Each row is a point on a landscape with many valleys, with its height.
From any point a ball takes the steepest step (drop divided by distance) to one of its 2 nearest points. It stops when none of these is lower. Distance is the straight distance between rows; heights are no part of it.
Q_493: [ 93 130 152 135 105 120 119 140 108  94 165 124 112 127 109 147 157 114
 117 141  99 112 126  96 190 109 133 117 140 149 158 156 172 154 125 129
 157 164 139 123 148 132  84 114 107]  height 254
Q_777: [103 167  92 135  87 141 139 127  86 132 148 128 101 154 123  99 103  66
 138 154 110  90 144 165 170 148 144 127 158 144 141 169 155 115 110 159
 132 156 119 158 199 100 135 141 190]  height 447
Q_462: [110 180  72 105  83 116 131 130 108 125  88 138  54 105  93 109 138 101
 100 122 145  44  88 182 189  75 113 187 181 152 145 178 119 143 160 135
 144 156 120 169  53 121  94  85 109]  height 575
Q_479: [117 173  84 124  79 123 140 129  73  94 100 154  99 120 104  79 135 115
 116 114 135  54 102 210 184 114  70 188 176 125 125 155 136 107 126 155
 134 159 126 153  63 124  76 103 101]  height 542
Q_895: [144 140 107 174 135 131 127 107 107  95 165 131 138 159 164  75 124 152
 108 123 170 126 164 132  97 134  98 125 107 131 126 157 160 138 110 153
 103  69 111 112  97 138 141 165 154]  height 429
Q_59: [ 81 108 164 128 158 127  84  89 160 130 103 127 168 100 127 188 123 172
 138 110 154 150 161 133 103 137 170 125 132 111 131 127 142 145 162 113
 157  94 130  98 107 149 124 132 124]  height 413
Q_251: [115 132 204 119 139 136 119 144 109 169 136  96 103  71 120 178 139 112
 148 160 137 101 143 111 139 156 154 103 158 151 148 174 155 136 155 130
 199 240 163 164 132 179  80 135 140]  height 659
Q_260: [128 108 147  93 108 159 138 149 140 142  75 137 156 169  96 102 114  47
 126 108  92  99  74 129 214  91 159 140 155 136 133 126 137 113 143 131
 165 111 153  83 108 100 156 130 140]  height 560
Q_805: [ 97 100 134 126 162 122 101  95 140 134  74 180 161 121 169 160 133 157
 164 115 156 166 124 111 110 119 166 128 132  79 123 119 122 141 184  73
 127  93 128  74 137 122 152 164 137]  height 347
Q_237: [115 160  95 165 114 163 128  68 104 129  75 153 166 152 169 157 106 124
 138 145 129 109 104 220 183 127 113 176  89 151 145 138 139 161 137 142
 160 169 121  66  98 126 153 128 152]  height 732
Q_477: [103 114 137 117 114 151 112 114 172 195  87 103 166 120 170 203 102 108
 111 106 139 126 123 189 139 143 159 125  77 112  99  88 107 137 150  76
 173 117 116  95 105 147 159 125 139]  height 758
Q_150: [106 116 179 126 144 106  79 120 183 164  90 140 147  74  98 187  92 170
 137 130 141 153 143 144  74 107 158 115 159  84 129 122 129 118 181  84
 151  99 130 141 134 130 121 106  99]  height 460
Q_966: [112 130 160 134 133 129 141 134 116 149 115 144 163 127 149 172 138 108
 171 145  97 149  99 110 165 138 136 130 127 136 125 124 135 116 132 129
 163 185 140  95 163 124 133 138 133]  height 821
Q_202: [164 129 122 143  86 112 127 196 172 160 202 127  54 130 125  80 132 129
  94 149 109  88 121  96 120 133 169  92 147  94 156 141 150 154 145 121
 133 146 165 161 183 150 132 119 151]  height 477
Q_720: [174 133 206 112 131 122 111 152 142 186 162 138  94 138 124 133 131 114
 137 165  98 122 161  86 164  88  58 113 176 103 124 189 190 116 168 109
  81  66  77 162  96  93 114  99 120]  height 845
Q_577: [ 99 133 130 109 133 173 142 138 154 172  59 140 179 164 123 150 105  84
 160 130  87 119  75 149 202 130 167 136 114 149 116 107 122 142 149 135
 176 123 146  46 125 115 172 141 166]  height 505
Q_684: [117 181  91 122 113 176 158 113  36  99 139 157 143 193 145 106 151 142
 144 124 140  99 132 198 134 195  74 137  77 121 100  84 147  97  98 109
 158 186 110  65 139 144  83 145 125]  height 822
Q_420: [132 107 112 122 134 132 177 112  76 102 141 121 179 155 149 180 146 106
 143 142  95 167 124 111 158 109  74 130  40 162 131 102 150 108  94 153
 105 140 101 124 163 114 163 147 106]  height 458
Q_466: [143 122 167 114 125 130 118 145 131 147 124 142 171 117 141 140  96 130
 151 120 144 145 109 113 114  97 124 105  95 134  99 120 156  59 153 106
 168  94 128 114 148 120 138 145 115]  height 882
Q_787: [146 100  81 150 150 119 130  88 127 112 127 136 145 118 166  92 128 140
 131 127 178 127 133 142  76 127 161 132 119 134 124 163 134 147 106 156
 100  49 143 107 117 125 180 161 188]  height 346
Q_168: [188  79 164 110 167  82 147 143 121 148 105 154 109  52 158 132 156 120
 142 160 130 149  97  86  89  62 131  93 160  91 139 169 175 107 140  99
 109 146 157 178 156 117 134 127 104]  height 718
Q_666: [153 127 153 136 148  80 116 148 128 131 172 136 101 118 128 152 133 164
 153 169 101 144 178  65 101 128 112 111 163  85 161 144 144 118 123 125
 107 133 124 159 178 138 121 124 118]  height 705
Q_69: [115 141  93  93 120 143  96 138 116 151  90 123 113 104 122 135 103 134
 108 101 220 117 101 180 120  99  99 124  85 153  83 132 138  76 182  88
 132  69  79 179 102 121 137 119 129]  height 850
Q_880: [136  96 143 128 114  95 147 189 166 123 154 102 143  88  77 107  92 112
 151 163 116 104 147 120 112 158 184  90 138 157 141 144 133 104 102 200
 159 146 205 162 216 141 143  99 151]  height 588
Q_943: [156 122 130 117 147 152 161  76 134 145  85 133 149 145 151 109 135  82
 116  89 132 132  92 136 137 107 137 157 155 120 114 141 109 136 119 143
  98 111 127 123  61  96 165 147 146]  height 746
Q_497: [117 144 101 132  82 136 107 162 148 163 167 149  60 172 126 113 148 133
  70 112 115  71  63 112 152  81 152 130 125 120 156 106 143 173 170  62
 141 139 143 113 113 121 139 121 136]  height 437
Q_465: [141 119 160 137 131 156 141 122 133 114  92 103 153 119  91 101  92  95
  97 105 134 120 100 165 153 106  78 151 115 171 110 138 144 115 124 173
  99  86  95 167  22 109 129 106  89]  height 649
Q_61: [174  84 169 131 125  94 151 143 113 161 145 157 120  78 189 151 170 116
 151 180 120 140 132  86 144  76 137 102 136  82 155 192 203 132 143 125
 132 158 163 127 163 126 142 137 134]  height 679
Q_376: [130 136  61 138 105 124 108 119 142 103 127 119 114 125 121 122 105 175
 115  82 130 151 161 162  63 156 133 152 103  78 103  68  17  98 106  96
  91 103 107 135 142 140 117 115  91]  height 476
Q_44: [135 112 169 124 134 121 135 160 184 170 161 112 144 141  78 129  76 126
 123 144 102 117 160 111 106 122 131 119 175 135 123 140 140 135 152 173
  87  69 121 162 153 110 163 119 135]  height 533
Q_920: [ 85 152 134 121 118 129 122 166 186 167 145  96 113 153  45 147  64 118
  94 128 105 114 160 150 140 117 133 123 157 156 144 108  99 156 139 186
  91  93 109 174 136 113 153 107 130]  height 485
Q_438: [ 92 116 142 122 128 153 115  88 108 150  90 103 183  99 159 198 103 118
 120 108 184 103 125 194 142 124 130 133  66 158 109 135 147 125 154 111
 181 130  97 125  74 159 126 139 132]  height 789
Q_766: [134 120 201  94 136 131 139 123  91 181 146 128 121 154 172 169 165 109
 144 141 111 130 153  60 181 130 100 122 139 122 122 153 186 142 157  99
 120 144 106 125 117 125 128 161 150]  height 741
Q_759: [152 114 123 103 119 128 170 121 130 132  89  85 129 115 100 136 103  60
  96 113 107 113  91 162 184  61 101 139 127 173 150 167 125 148  98 195
 100 133 105 186  63 101 145  95  96]  height 682
Q_596: [154  68 128 103 121 107 121 151 145  96 145 131 113  92 134  61 163 111
 104 118 148 113  84  79 107  95 179 103 131 162 126 151 171 149 109 115
 141 105 197  99 129 141 132 118 134]  height 576
Q_841: [117 106 174  96 132 113 150 178 122 149 147  90 131  70 120 155 127  98
 161 171 115 115 130  97 127 160 166  95 133 145 139 150 154 106 120 154
 180 201 188 171 192 167 119 117 143]  height 627
Q_440: [112 122 113 118 143 156 159 115 144 178 100 129 161 164 157 148 120 100
 154 148 105 120 108 145 158 161 190 122 115 149 115 128 124 171 134 139
 143 102 151  74 149 137 189 164 201]  height 455
Q_559: [127 144 122 135 149  98 135 108 123 150 154 136  97 150 157 173 138 170
 137 159 110 142 166  82 101 138 147 125 169  72 168 142 121 183 160 105
  92 153 126 146 180 143 149 165 154]  height 736
Q_774: [131 147 116 142 118 169 152 135  83 108 149 146 150 209 125 120 166 111
 148 131  76 134 129 119 172 163  85 128  73 126 119  67 145 106  90 110
 138 186 109  63 157 129 106 145 108]  height 782
Q_13: [137 127 152 184 149 155 131 139 154 118 153 103 137  95  99  71  99 128
 119 134 176 112 140 148 102 132  75 124 164 164 112 170 130 130 122 203
  60  96  94 187  61 116 103  93 130]  height 566
Q_874: [122 159 105 117  87 144 139 127  92  99  65 144 141  96 111  90  96 109
 136 114 149  50 119 211 158 116 109 190 150 140  99 143 102  71 126 157
 165 132 140 114  51 131  90 106 113]  height 503
Q_706: [118 147 118 163 123 120  87 152 141 131 166 135 142 129 114 104  81 165
 135 138 157 135 168 111  71 129  90 115 112 127 107 121 140  83 143 149
 106  60  86 155 159 123 121 137 139]  height 950
Q_871: [163 119 114  73 130 166 125 126 103 122  47 142 151 135 124 124 136 105
 122  74 144 128  73 172 157  88 114 142  45 152  95  63 103  63 153  80
 154 128 125 114 100  96 142 112  88]  height 847
Q_78: [115 168 143 182 104 125  86 124 178 119 135 142 103 119  74  89 106 161
 109 115 132 107 156 154  88 157 149 143 210  97 143 142  92 140 135 163
 138 145 143 135  91 121  89  93 131]  height 407
Q_953: [158  82 135 137 109 125 158 148 134  80 152 132 161 108 137  79 146  91
 129 134 115 117  87 111 149 112 160 106 106 168 130 147 149 117  63 155
 158 114 185  75 139 131 141 108 130]  height 632
Q_67: [ 85 144 194 131 151 129 115  96 112 162 104 122 126  90 157 208 148 137
 154 149 140 142 142 126 141 166 141 139 154 129 133 146 144 173 167 112
 180 241 129 116 119 165  93 140 147]  height 685
Q_262: [ 81 150  66 115 139 107 122 137 163 151 155 106  55 140  73 127 103 129
 101 148 126 116 156 126 109 127 123 122 166 146 159 133  98 176 136 170
  51  98  83 224 156 117 167 110 156]  height 436
Q_757: [142 132 136 184 141 120 111 133 115  74 178 121 122 122 136  53 132 147
 107 139 183 118 163 131 107 137  79 115 157 143 142 183 175 136 103 185
  87  83 110 143  80 130  94 119 144]  height 504
Q_634: [ 85 156 111 113 152 115 115  94 130 168 117 121  81 127 118 191 133 160
 111 131 131 123 139 128 114 142 152 125 165 126 160 135 114 183 151 115
 108 162  99 200 140 141 135 139 145]  height 760
Q_952: [114 144 170  97 129 177 139 133  92 159 127 136 132 222 137 150 162  87
 141 116 104  96 113 100 239 163 105 140 119 127 112  94 170 129 170  77
 155 177 105  81 112 115 101 164 158]  height 641
Q_974: [ 82 130  95  92 139 141 101 130 104 135 135 161 104 190 149 124 142 152
 147 111 148 150 142  68 114 155 145 127 120 110 108  91 120 139 172  65
 126  94 110  96 177 147 130 192 171]  height 420
Q_407: [144 132  77 121 119  92 109 154 111  77 152 149  84 109 120  60 150 147
 136 102 156 153 112  95  53 126 108 122 124 110 102 100  85  69  90 103
 127 133 147 147 178 142  82 118  95]  height 392
Q_403: [108 127 122 105 127 166 110 108  91 136  78 113 165 105 137 151 101 121
 106  96 216  92 132 218 144 130  90 138  77 151  84 146 144  84 158 119
 147  85  79 148  41 152 108 132 121]  height 816
Q_243: [190 111 157 161 144  93 142 128 105 152 156 144 141  99 201 113 146 141
 176 170 137 144 165  93 103 104 119 100 140  66 147 186 180 115 119 147
 115 115 155 113 168 125 151 167 152]  height 633
Q_689: [ 90 118 140 125 121 114  88 133 149  79 156 113 104 107  80 130 158 171
 107 113 129 118 131  91 130 117 164 116 145 173 152 124 134 172 132 118
 163 148 160 116 117 148  85  97  90]  height 169
Q_473: [122 169 115 143 123 117  93 123 168 148 117 145  75 114  99 156 129 165
  88 116 132 118  90 145 107  71 108 125 136 110 160 111 123 159 167  87
 130 133  96 163  88 116 123  97  80]  height 799
Q_99: [147 134 112  80 111 159 137 136 127 135 118  90 105 145 114 125 135 134
  84  74 139 148 114 153 105 149 118 136  55 132  68  46  70 105 129  59
 112 111 102 138  94 142 122 133  78]  height 362
Q_686: [103 104 122 135  85 124 140 136 131 111 149 133 128 133 130 150 150  87
 122 150  86 113 110 125 195  81 174 120 146 141 176 177 188 174 137 142
 137 129 136 124 183 108 132 119 155]  height 323
Q_93: [123 121  62 160 139 134 137  85 122  56 130 117 175 133 133 125 138 155
 150 130 120 166 158 163  94 160 145 159  78 132 149  92  66 124  60 163
 111  92 143  72 154 125 157 127 137]  height 370
Q_369: [153 110 142 131 145 102 183 113 100 141 176  95 170 126 189 186 137 117
 144 173 110 153 138  95 145 134 107 116  67 147 138 157 175 142 104 142
 110 136 124 144 162 138 182 160 157]  height 515
Q_929: [ 94 157  51  97  77 109 119 129 100 112 116 145  56 110 100 146 152 105
 104 125 132  65  82 160 184  53 129 160 150 156 160 145 108 151 133 119
 149 194 129 161 124 104 105  85  94]  height 604
Q_183: [134 111  67 117 118  89 118 154 118  94 147 166  98  97 123  66 135 129
 162 130 142 133 127  98  72 132 155 114 161 105 119 127 112  78  89 130
 141 131 180 144 219 139 117 119 149]  height 288
Q_423: [126 145 119  94  75 178 135 166 126 134  92 140 121 174  93  58 103  84
 119 106 111  70 103 157 185 120 139 147 107 149 100  90 133  86 117 126
 163 104 147  76 100 123 134 114 137]  height 620
Q_319: [138 122 174 131 128 139 127 148 130  85 148 110 148 124  87  85 120 128
 123 101 130 149 135 106  99 149  91 131 132 149 102 101 137  84  83 142
 121 117 122 129  91 129  87 115  78]  height 660
Q_488: [137  83 151 152 148 107 143  89 157  94  90 138 203  99 129 149 126 125
 148 111 106 169 101 129 130  87 142 146 124 138 144 126 122 143  96 159
 141 108 154  80 109 102 154 116 107]  height 792
Q_252: [142 125 152 121 119 147 127 161 192 132 142  87 122 133  89 114  83 140
  84 101 123 156 117 146  93 135 116 114  77 145  77  65  90 114 144  98
 109  65 107 155 101 122 141 107  80]  height 449
Q_242: [148 102 121 129 160  91 139 120 142  88 139 108  96  96 114 134 163 131
  94 123 135 160 113  93  89 100 110 103 149 148 154 148 114 156  91 141
  82 121 117 198  99 121 119  99  87]  height 780
Q_655: [176 143 155 156 141  64  99 170 148 118 171 128 108 107 145 103 119 203
 159 149 150 162 193  71  51 140  94  93 122  71 139 130 108  91 140 117
 105 120 130 162 165 148  79 126  94]  height 653
Q_228: [140 150 119 148 140 125 161  94 125 159 114 117 131 121 177 174 133 134
 133 117 106 164 114 142 109 173 136 150 127  89 137 110  67 147 102 115
 135 214 128 134 134 139 130 143 131]  height 888
Q_995: [115 166 140 173 116 135 110 113 118  97 100 150 136  88 109  78  90 119
 137 128 145  77 136 176 123 129 120 165 194 107 135 177 121 106 107 194
 147 140 147 135  89 119  83 105 122]  height 457
Q_257: [114 172  64 157 135 105  98 110 132 119 180 121  46 145 109  95 144 151
  96 148 159 120 161 122  85 160 114 127 177 127 159 170 119 176 131 153
  68 127  94 191 132 130 130 120 174]  height 382
Q_716: [155 129 207  85 161 137 122 128 124 189 122 128 106 168 124 147 136 113
 124 124 105 147 142  62 170 115  78 127 171 114 116 146 163 113 192  75
  92  86  83 164  80  91 138 146 122]  height 796
Q_109: [177  84 156 116 165  96 154 144 168 119 173  72 105 114 121 100 146 144
  91 132 134 154 153  70  70 159 138  92 144 142 132 148 115 174 108 148
  74 105 136 181 103 157 131 131 131]  height 812
Q_860: [135 102 121 113 121 145 157 144 142 114 121  85 176  85 152 138 144 126
 144 141 130 124  99 170 129 165 177 111  51 192 106  96  83 119  59 142
 177 140 190  71 130 163 139 102 139]  height 700
Q_293: [104 167  91 127 105 119 126 114  99 119 133 123 115  91 115 140 109 136
 135 136 158 105 129 177 116 114 124 136 115 153 135 145 111  97 112 159
 147 154 118 178 143 126 126 119 113]  height 110
Q_273: [130  79  94 134 163 101 118 107 124 116 118 154 153 116 191 124 133 170
 162 148 160 153 142  88  70 140 163 112 110  88 133 134 131 156 139 108
 105  70 153  83 170 158 165 179 167]  height 246
Q_224: [ 96 159 111 118 114 145 108 154 138 159 115 110 135 115  93 161  62 128
 124 113 168 135 125 192 117 110  79 115  87 143 101 108 111  72 154 141
 111  95  65 198 121 112 139 113 102]  height 880
Q_592: [137 167 147 170 101 151 138 141 123 102 145 144 150 131 106 101 103 122
 140 123 101 136 146 139 109 158 102 138 137  92 119  96 111  59  79 155
 154 164 139 111 139 125  90 119  89]  height 704
Q_924: [152 140 119 191 110 128 122 139 165  82 154 158 118 164 100  46 124 124
  93 112 114 132 122 114 114 106  95 139 175  94 121 122 141 115 113 152
  85  70 121 109  94  93 122 103 101]  height 239
Q_506: [106 138 115 130 153 123 102  89 131 127 110 177 125 174 141 143 139 157
 137 102 130 163 142  83 111 107 123 143 147  78 134 101 123 154 181  79
 102  78  91  91 125  97 146 164 129]  height 300
Q_270: [119 102 191 119 161  99 135 120  83 112 108 154 172  87 143 163 152 115
 210 148 121 160 140  75 155 111 107 124 158 122 125 165 158  78 121 141
 150 159 146 110 145 114  94 127  98]  height 788
Q_671: [160 113 162 121 133 172 131 119 145 127  65 152 196 138 126 111 107 109
 130  94 121 138  89 150 141 101 114 142  97 131  99  94 130  72 142 110
 170  93 134  70  87 109 140 127  93]  height 883
Q_325: [108 176  71  96  65 123 150 147  90 131 112 135  63 118 124 126 157  84
 124 132 104  64  85 173 188 101 141 174 141 150 141 119  94 124 109 118
 182 243 167 114 146 113 100  90 124]  height 634
Q_158: [115 104  88 120 137 107 127 131 131  96 175 111 109 147 142 136 163 164
  88 127 112 152 123  64 108 128 147 114  91 146 158  91 113 182 121 110
 110 127 138 128 156 142 153 125 124]  height 875
Q_352: [102 159 119 154 151 121 113  83 101 116 126 128 147  94 149 175 114 158
 151 133 175 145 162 168  83 136 115 146 124 108 146 161 127 110 117 151
 135 141  95 167 136 127 127 143 130]  height 180
Q_623: [110 125 106 125 112 121 152 121  87 154 125 155 116 125 146 135 134  71
 159 162 120 112 121 131 169 104 148 121 170 106 151 191 190 113 150 148
 143 137 126 154 200 108 147 156 189]  height 391
Q_586: [121 108 169  63 137 149 145 151 120 155 142  99 112 166 126 143 165 113
 106  99 112 149 103  69 155 139 112 113 103 167 100  75 121 144 137  69
 129 153 120 148 129 134 125 150 113]  height 184
Q_907: [141 158  87 138 144 137 179  92  66 123 130 135 136 151 182 148 168 115
 152 125 115 156 109 157 128 186 101 156 103 116 118 109  80 122  83 122
 113 227 109 112 144 126 118 159 139]  height 878
Q_159: [ 64 170 132 136 125 116  72 135 146 109 156 115  84 121  64 147 111 180
 117 140 137 118 167 116 119 124 124 117 148 152 156 136 147 143 157 135
 140 108 101 169 130 147  98 115 110]  height 253
Q_568: [101 102 112 117 108 145 129 119 150 156  81  85 162  68 167 175 127 110
 139 128 155 104 126 212 135 157 195 130  85 155  96  99  75 129 100  93
 189 134 164  66 106 166 149  98 150]  height 729
Q_350: [132 108 174 126 133 142 112 175 214 166 150  88 162 114  75 107  65 132
 106 124 137 125 168 122  85 161 151 109 146 139  79 106  99 117 150 151
  90  75 129 147 144 127 127 110 145]  height 577
Q_297: [110 119  61 160 116 141 133 104  80  36 120 148 181 149  95  99 125 114
 174 130  95 144 142 161 131 118 114 154  89 146 139 108 134  87  51 179
 133 107 137  73 161 105 140 117 116]  height 313
Q_64: [116 127 172 110 141 149 138 126 140 158  98 121 176 117 136 175 109 121
 163 111 115 169 122 121 121 151 131 128 112 109  94  83  98  73 135 103
 158 138 123 109 147 136 125 144 111]  height 849
Q_283: [164 115 144  66 140 141 138 149 102 140 130 101  96 168 145  85 162 124
  90  82 163 145  98  96 110 155  92 113  82 150  66  74 108 116 149  40
 108 129 101 152  99 133 107 171 113]  height 227
Q_126: [155 121 150 125 131 103 117 136 179 167 139 141  91 138 102 170 119 144
  97 135  75 137 100  85 128  73 120 111 150 101 158 110 128 147 171  77
 110 115 107 157 146 100 148  97  83]  height 827
Q_14: [168  54 101  90 141  85 121 166 151 112 134 148  99 114 117  58 136 124
 130 128 147 139 112  61  70 125 191 101 167 111 112 142 153 151 129 124
 102  82 196 115 179 154 149 146 169]  height 498
Q_734: [ 69 130 114 132 118 129 119 101 128  85 132 103  96 155  45 135 114  82
  96 144  73  99 176 132 212 104 137 138 187 154 182 193 148 205 129 179
  96  91  79 171 114 118  84 119 118]  height 376
Q_219: [133 109  87 119 129 155 143 116  87  78 103 147 173 175 108 122 150 112
 138  86 108 150 108 133 141 115  96 139  51 154 113  71 122  91  81 137
 117 110 116  96 125 107 154 130  89]  height 386
Q_189: [116 125 126 173 163 118 129  98 137 124 105 131 173 111 193 181 160 163
 165 146 118 189 113 153 118 197 147 148 106  97 115 102  72 155 112  98
 148 211 136  58 135 142 101 137 151]  height 871
Q_597: [144 107 120 173 119 111 152  87 131  90  89 161 169 121 131 143 130 106
 132 106  84 153  95 141 149  64 114 159 149 112 171 136 118 133  89 164
 135 163 132 106 113  87 138  87  85]  height 810
Q_317: [109 132 129  69 150 178 132 120  82 137  85 147 133 193 126 115 168  88
 146  79 142 125 103  97 193 173 117 146 134 134  89  93 127  95 148 104
 139 150 104  88 119 113 114 178 160]  height 578
Q_742: [112 120 155 185 140 154 129  79 109  95  59 146 197 118 167 141 116 129
 160 143 102 130 101 192 185 146 113 198 116 158 128 147 137 185 120 151
 184 199 147  23  62 135 105 117 137]  height 753
Q_88: [128 115 148 100 152  97 103 141 185 163  98 152 114 110  99 156  99 178
 137 134 119 143 151 111  63 140 191 114 197  44 142 107  98 138 192  83
 122 123 162 137 177 148 139 128 121]  height 506
Q_791: [148 118 104 118 134 105 144 138 120  88 201  71  79 137 149  82 176 143
  87 125 145 134 141  82  99 168 127 103 108 172 128 132 112 168  84 139
 104 146 136 168 125 154 119 134 138]  height 844
Q_521: [137 114  95 163 139 137 143  95 135 104 128 113 176 136 155 163 119 164
 121 106 112 172 145 157  80 156 136 143  69  89 130  79  45 133  89 115
 107 105 113  99 128 146 141 135 110]  height 419
Q_537: [143 123 141 144 143 152 145 124 131 103 134  92 144 120 115  87 105 121
 103 100 157 131 135 163  99 158  87 141 125 148  87 118 108 109  92 172
  66  91  94 172  41 120 122 115 114]  height 610
Q_654: [122 100 142 134 111 142  93 153 219 166 138  75 136 116 115 133  82 141
  70 104 145 115 155 170  90 159 159  98  90 120  79  81  88 140 151  89
 104  53 119 153 120 148 150 113 123]  height 514
Q_873: [128  95 182  62 145 159 182 163 123 193 116 102 127 157 143 130 135  61
 136 126 103 124  97  77 171 164 151 110 128 159  98 117 146 142 135 110
 138 139 146 140 132 134 155 169 169]  height 315
Q_178: [ 91 143 120 128  96 149 143 128 119 136 126 112 101 161  78  89 101  59
 109 140 108  83 140 152 200 119 133 142 192 145 136 182 153 156 131 187
 100 103 105 170 129 104 118 135 161]  height 427
Q_753: [122 159 114 163  96 121 103 125 129 120 170 174  89 136 162 122 174 158
  93 134 140  80 107 128 159 105 155 122 134 121 170 142 170 197 154  95
 163 187 153  83 129 132 118 120 125]  height 349
Q_85: [100 154 173 112 131 162 139 103  61 126 158 116 133 186 153 162 163 117
 140 138 121 129 152 109 194 178  77 139 124 150 113 126 186 142 142 115
 132 191  95 102 108 128  96 174 148]  height 691
Q_186: [133 117 107 115 117 100 139 161 166 118 159 118 109 135  91 140 113 137
  92 136  73 148 110  97 116 102 136 115 124 121 155  99 101 145 115 139
 107 117 140 155 173 114 154  98  89]  height 855
Q_565: [124 154 107 145 157 114 123  81  84  91 172  91 125 122 163 156 162 176
 106 127 179 150 162 150  83 170 108 131  97 131 143 133 103 152  94 130
 117 178 113 160 107 140 105 141 122]  height 250
Q_676: [ 60 124 106 116 129 111  81 139 136  87 152 115  77 143  28 125 122 121
 134 157 102 113 176  91 164 107 125 114 182 165 161 170 150 156 131 155
 109  70  90 172 142 134  73 116 118]  height 322
Q_749: [176  91 138 142 146  93 155 134  84 127 177 138 165 123 223 146 167 125
 182 193 113 158 163  73 137 130 118 103  91 117 139 181 184 140 108 129
 111 114 155  81 193 139 166 163 173]  height 574
Q_12: [136  98 176 176 142 139 126  95 155 104  82 125 203  92 149 136 122 128
 149 126 122 144  94 162 133 124 154 164 125 138 137 137 124 158 103 159
 181 146 163  35  66 133 115 112 126]  height 771
Q_288: [158 143 166 146 131 100  86 151 138 139 182 140  89 136 142 114 135 161
 127 158 141 134 172  76 130  85  62 100 146 109 138 165 194 122 157 113
  95  57  76 123 105 116 109 114  98]  height 890
Q_933: [158 105 141 101 169  86 139 135 115 123 115 133  88  70 126 113 160 117
 133 135 138 161 102  86  80 107 113 101 169 119 137 160 123 104  98 117
 100 153 134 210 146 124 105 126  98]  height 751
Q_127: [148 120 123 155 116 142 147 122 127  74 161 100 164 105 130  99 118 132
 133 140 123 109 131 168 116 163 152 131  79 181 127 137 116 115  53 176
 154 133 179 104 128 142 142 110 139]  height 671
Q_863: [115  91 213 117 167 111 113 112 123 175 121 127 147  73 153 213 146 166
 175 172 131 152 159  85 124 140 157 118 135 124 137 160 173 160 179 123
 153 166 162 113 118 159 135 130 152]  height 714
Q_404: [149 158 176 199 120 114 105 135 187 109 155 150 119 127  99  91 115 146
 113 137 100 119 162 115 125 103 121 127 215  75 167 152 154 141 133 165
 122 121 130 120 105 107  94  91 106]  height 348
Q_3: [184 124 101 112 125 165 191  96 119 161  79 135 149 170 163 109 126  79
 109  94 101 124  78 149 171 123 127 150  87 122 121  97  88 123  99 131
 114 130 117 105  89 108 183 143 139]  height 778
Q_39: [111 150 113 153 107 165 104 194 166 156 147 125 147 126  87  99  46 139
 126 126 150 130 146 162 100 125  77 113  96 155  73  78  98  61 151 140
  83  70  83 181 160 114 117  93 106]  height 911
Q_540: [149 121 128 159 106 105 126 146 149 129 191 132  69 132 150 114 178 141
  91 161 113 100 128  95 149 127 184  98 151 106 187 172 184 184 151 112
 144 176 180 129 165 134 135 123 165]  height 414
Q_781: [ 83 125 106  60 152 167 122 107  90 157 101 136 116 206 129 135 137 113
 138  99 139 148 143  85 155 161 140 136 133 148 105 101 124 131 155  90
 106  99  98 128 132 118 149 181 184]  height 507
Q_856: [102 142 130 122  94 186 127 131 131 104 111 121 153 155 105  90 109 135
 120 118 111  93 129 178 148 161 150 147  87 158 108  89 129 114 100 134
 173 111 150  54  92 153 112 111 123]  height 665
Q_919: [117 158  80 101 135 159 153  79  30 109 110 145 144 161 160 131 149 113
 162 121 164 127 132 178 148 187  97 154  98 146  97 130 117  92  99 127
 133 172 104 110 136 121 114 171 155]  height 854
Q_631: [131 157  84 149 158  92 133  83  82  82 170 125  75 137 156 123 185 138
  96 140 147 150 153 117 100 143 105 139 165 117 171 168 111 173  96 132
  85 180  99 174 130 115 114 150 137]  height 318
Q_761: [152 132 149 165 107 144 135 148 140  98 160 142 158 175 113 111 121 131
 134 119  57 147 134  97 130 127 109 132 105  96 120  75 133  86  90 122
 140 128 130  63 143 124 125 128  86]  height 740
Q_613: [127 159 144 159 157 145 136 109 109 147 115 150 171 145 184 151 142 145
 194 162 127 155 127 140 138 184 131 132 127 100 111 131 142 115 133 117
 168 171 135  48 153 137 124 164 165]  height 848
Q_545: [114 162 115 137 133 109  99 108 185 163  98 142  70  97  77 173 110 159
 106 117 116 122 116 150  88 104 145 129 202 101 162 129  77 162 156 128
 119 163 103 193 118 120 119  92 102]  height 779
Q_480: [155 124  76 102 108 102 129 147 153 116 126 125  86  96 119 100 130 151
 107 106 129 135 104 126  65 132 158 127 128 112 112  87  30 105 111  98
 113 124 160 151 145 134 130 111  95]  height 479
Q_635: [158 109 107 140 122 106 114 155 154 104 159 151  89 157 129  20 147 131
 107 112 135 138 128  76  96 122 132 110 170 105 113 125 147 143 120 114
  96  69 149 112 137 129 120 140 144]  height 383
Q_779: [ 95 134  68  96 125  94 121 135  89 114 126 152 100  98 116 125 130 115
 148 139 136 129 113 120 106 108 145 119 150 130 144 142 125  88 111 141
 131 143 136 180 209 122 130 123 144]  height 196
Q_560: [141 137 109 152 155  84  92 129 151 101 145 123  95 128 132 117 131 207
 134 131 148 176 189  77  36 144 112 101 150  68 142 112  75 133 153  96
  81  95 111 147 148 151  96 153 103]  height 601
Q_509: [119 109 216 113 164 110 111 115  92 136 119 128 186  64 163 195 143 160
 217 156 155 160 170  84 128 124 113 117 117 135 113 153 166  89 139 121
 167 123 146  94 124 141 111 142 123]  height 752
Q_238: [167 101 135 144 110 119 130 183 184 161 166 117 114  94 105  72 102 130
 109 142 143  94 136 127  83 142 171  95 145 136 125 140 124 124 133 178
 125 132 189 168 168 139 151 106 154]  height 544
Q_682: [138 175 123 177 114 110  76 148 140 117 193 147 119 154 129 126 111 200
 127 149 145 146 194  93  96 105  78 115 109 103 134 134 168 123 166 122
 114  50  92 115 134 127 130 134 118]  height 928
Q_437: [146 149 131 159 132  96  87 129 164 130 122 147  91 102 141 133 128 194
 117 112 137 159 140 118  60 128 160 111 166  46 149 110  74 135 170  72
 130 138 133 140 140 144 102 129  90]  height 553
Q_258: [110 133  82 116  93 171 139  94  87 105  81 136 151 155 130 131 141 143
 121 116 139  66 112 216 181 119 131 175  49 191 119  96 137 148 121 126
 160 131 137  54  67 145 140 105 130]  height 703
Q_922: [131 114 156  72 136 146 175 158 145 219  85  94 151 126 147 149  94  69
 130 130 117 126 101 143 153 136 173 115 119 143 109 121 119 136 141 145
 133 119 149 132 133 136 198 155 179]  height 393
Q_167: [139 116 120 126 132 102 159 116 145 155 108 129 122 109 123 137 116  88
 104 129 117 115  95 146 131  94 148 122 160 129 154 154 126 152 118 173
 107 119 129 180 118 105 183 120 133]  height 711
Q_244: [198 133  93  98 117 182 162 145 119 165  57 137 160 178 147 115 117  94
 105  90  92 113  65 166 191  92 106 134  31 128 122  69 104  89 131 108
 139 142 121  86 110 111 174 125 111]  height 811

Where does a ball stop that starts at each point below?
Q_12: Q_586
Q_684: Q_273
Q_186: Q_506
Q_671: Q_273
Q_288: Q_506
Q_44: Q_293
Q_69: Q_924
Q_929: Q_924
Q_158: Q_297
Q_325: Q_924
Q_270: Q_753

For each start below, name every point that the ball comes to, in order.
Q_488: Q_12, Q_742, Q_237, Q_258, Q_856, Q_423, Q_260, Q_577, Q_440, Q_922, Q_873, Q_586
Q_224: Q_69, Q_403, Q_438, Q_477, Q_568, Q_860, Q_127, Q_953, Q_596, Q_14, Q_635, Q_924
Q_682: Q_288, Q_720, Q_716, Q_766, Q_85, Q_952, Q_317, Q_781, Q_974, Q_506
Q_907: Q_919, Q_684, Q_774, Q_761, Q_592, Q_319, Q_537, Q_13, Q_757, Q_895, Q_787, Q_273
